The views of a scene show one set of named points, each view turned or mirrored, and shifted as a whole, with a little noise and some points left out.
In the rows, 128 means zero.

Scene 1
View 1
q12: [ 82 145 170 112 101 128 204 162 108 162 119 174]
q462: [ 88 162 166 126 109 179 191 133  94 169 140 149]
q759: [139 105  57 153 179 146 125 117 147 129 149 153]
q175: [ 78 144 198 157 114 117 148 144 123 175  96 134]
q214: [104 162 108 120 161 193 176 107 105 167 152 137]
q695: [120 112 131 181 119 160 100 131 137 147 153 163]
q364: [ 79 149 155 114 150  74 191 155 122 164  74 134]
q477: [111 152  93 109 164 181 197 114 110 156 153 150]
q429: [136 140  54 115 191 173 173 109 126 138 161 149]
q241: [127  93 120 160 104  99 126 167 145 132 139 195]
q321: [118 138  85 108 149 155 194 134 114 141 153 174]
q557: [118 124 112 136 123 136 148 144 128 149 147 170]
q503: [119 126 100 125 141 137 164 138 130 136 143 172]
q248: [108 125 145 172 126 165 110 127 131 156 144 148]
View 2
q175: [142 136 123 109  89 105   2 146  75 187  56 122]
q429: [183  91  45  69 141 118 116  79 122 107  89 137]
q695: [191  98 126 104 112 179  45  91 124 145  65 149]
q214: [207 100  48  70 140 137  99  98 113 105  90 122]
q364: [ 98 120  98  93 104  45  51 125  76 160  56 147]
q462: [207 125 102  84  98  82  67 144  83 162  64  89]
q557: [174  97 120  93 109 120  72  97 121 139  67 145]
q321: [189  87  88  70 124  85 111  90 116 126  71 133]
q248: [189 118 108 100 112 168  32 106 109 154  71 128]
q241: [161  76 167 116 106 133  46  82 135 154  49 175]
q12: [180 112 135  91  90  52  65 134  89 167  46 109]
q759: [158  86  77  90 138 163  84  61 131 112  86 175]
View 3
q321: [100 180 128 108 104  52 121 117 159 129 135 136]
q241: [158 189 101  65 135 155 125 119 115 148 129 121]
q503: [128 185 114 101 122  84 118 123 141 137 128 128]
q557: [134 176 109  99 117 108 122 126 144 148 117 135]
q248: [136 132  95 108 121 138 131 144 141 180 104 173]
q695: [141 143  99  86 115 136 138 137 121 188 112 156]
q477: [ 88 154 120 129 103  38 120 126 176 141 122 158]
q462: [ 95 155 109 149 117 119  98 132 202 123 105 177]
q175: [153 161  91 151 150 170  81 164 179 144  78 158]
q364: [166 205 119 171 163  99  63 156 168 110  92 117]
q214: [ 98 139 124 114 102  29 141 134 150 173 119 164]
q759: [152 161 119  84 121  48 145 133 106 190 125 135]
q12: [111 192 114 135 133 142  84 127 189  98 112 143]
View 4
q248: [148  75 120 152 134 146  78 151  92 137 138 161]
q462: [154  80 130 199 139 172 129 145 103 182  91 106]
q429: [173  95 177 166  83 118 117 190 142  88  71 134]
q695: [150  77 136 134 131 111  52 156  81 116 171 185]
q477: [165  88 164 186 104 140 129 177 125 128  68 121]
q214: [162  73 164 172  89 122 127 182 119 100  83 142]
q241: [178 136 145 133 158 115  27 150 114 150 146 126]
q12: [167 122 132 190 156 168  95 143 121 201  96  77]
q557: [169 111 152 156 133 131  75 163 117 140 112 123]
q175: [142  94  69 139 150 190  67 126 110 191 116 122]
q321: [176 113 173 177 118 127 108 176 139 133  78 101]
q503: [174 119 154 157 126 125  78 164 134 131  97 115]
View 5
q477: [108 185 140 149 113 142  95 106 116 129  89 153]
q241: [207 141 143 107 158 155 105 105 164 190  95  75]
q503: [147 170 148 131 121 149 103 106 139 167  98 107]
q248: [207 133 119 118 164 164  90  97 127 133 112 136]
q429: [129 225 134 136  96 131  81 122 128 135 116 142]
q214: [141 207 130 148 121 141  76 119 120 114 111 165]
q759: [190 218 119 111 108 134  78 118 145 152 131 118]
q321: [116 183 151 145 116 138 103 118 135 155  91 127]
q12: [117  90 165 138 137 176 134  72 122 165  68 114]
q557: [169 155 140 128 139 152 106 101 140 158  98 116]
q175: [162  88 142 126 151 183 112  61 108 135  90 145]
q462: [114 108 151 153 149 175 111  78 106 127  77 157]
q364: [130 112 158 100  77 186 135  35 114 180 106 109]

In a view up to two points have been moved. Name them for each view, in the order of its rows, or write none.
view 1 | q214
view 2 | none
view 3 | none
view 4 | q695
view 5 | q175
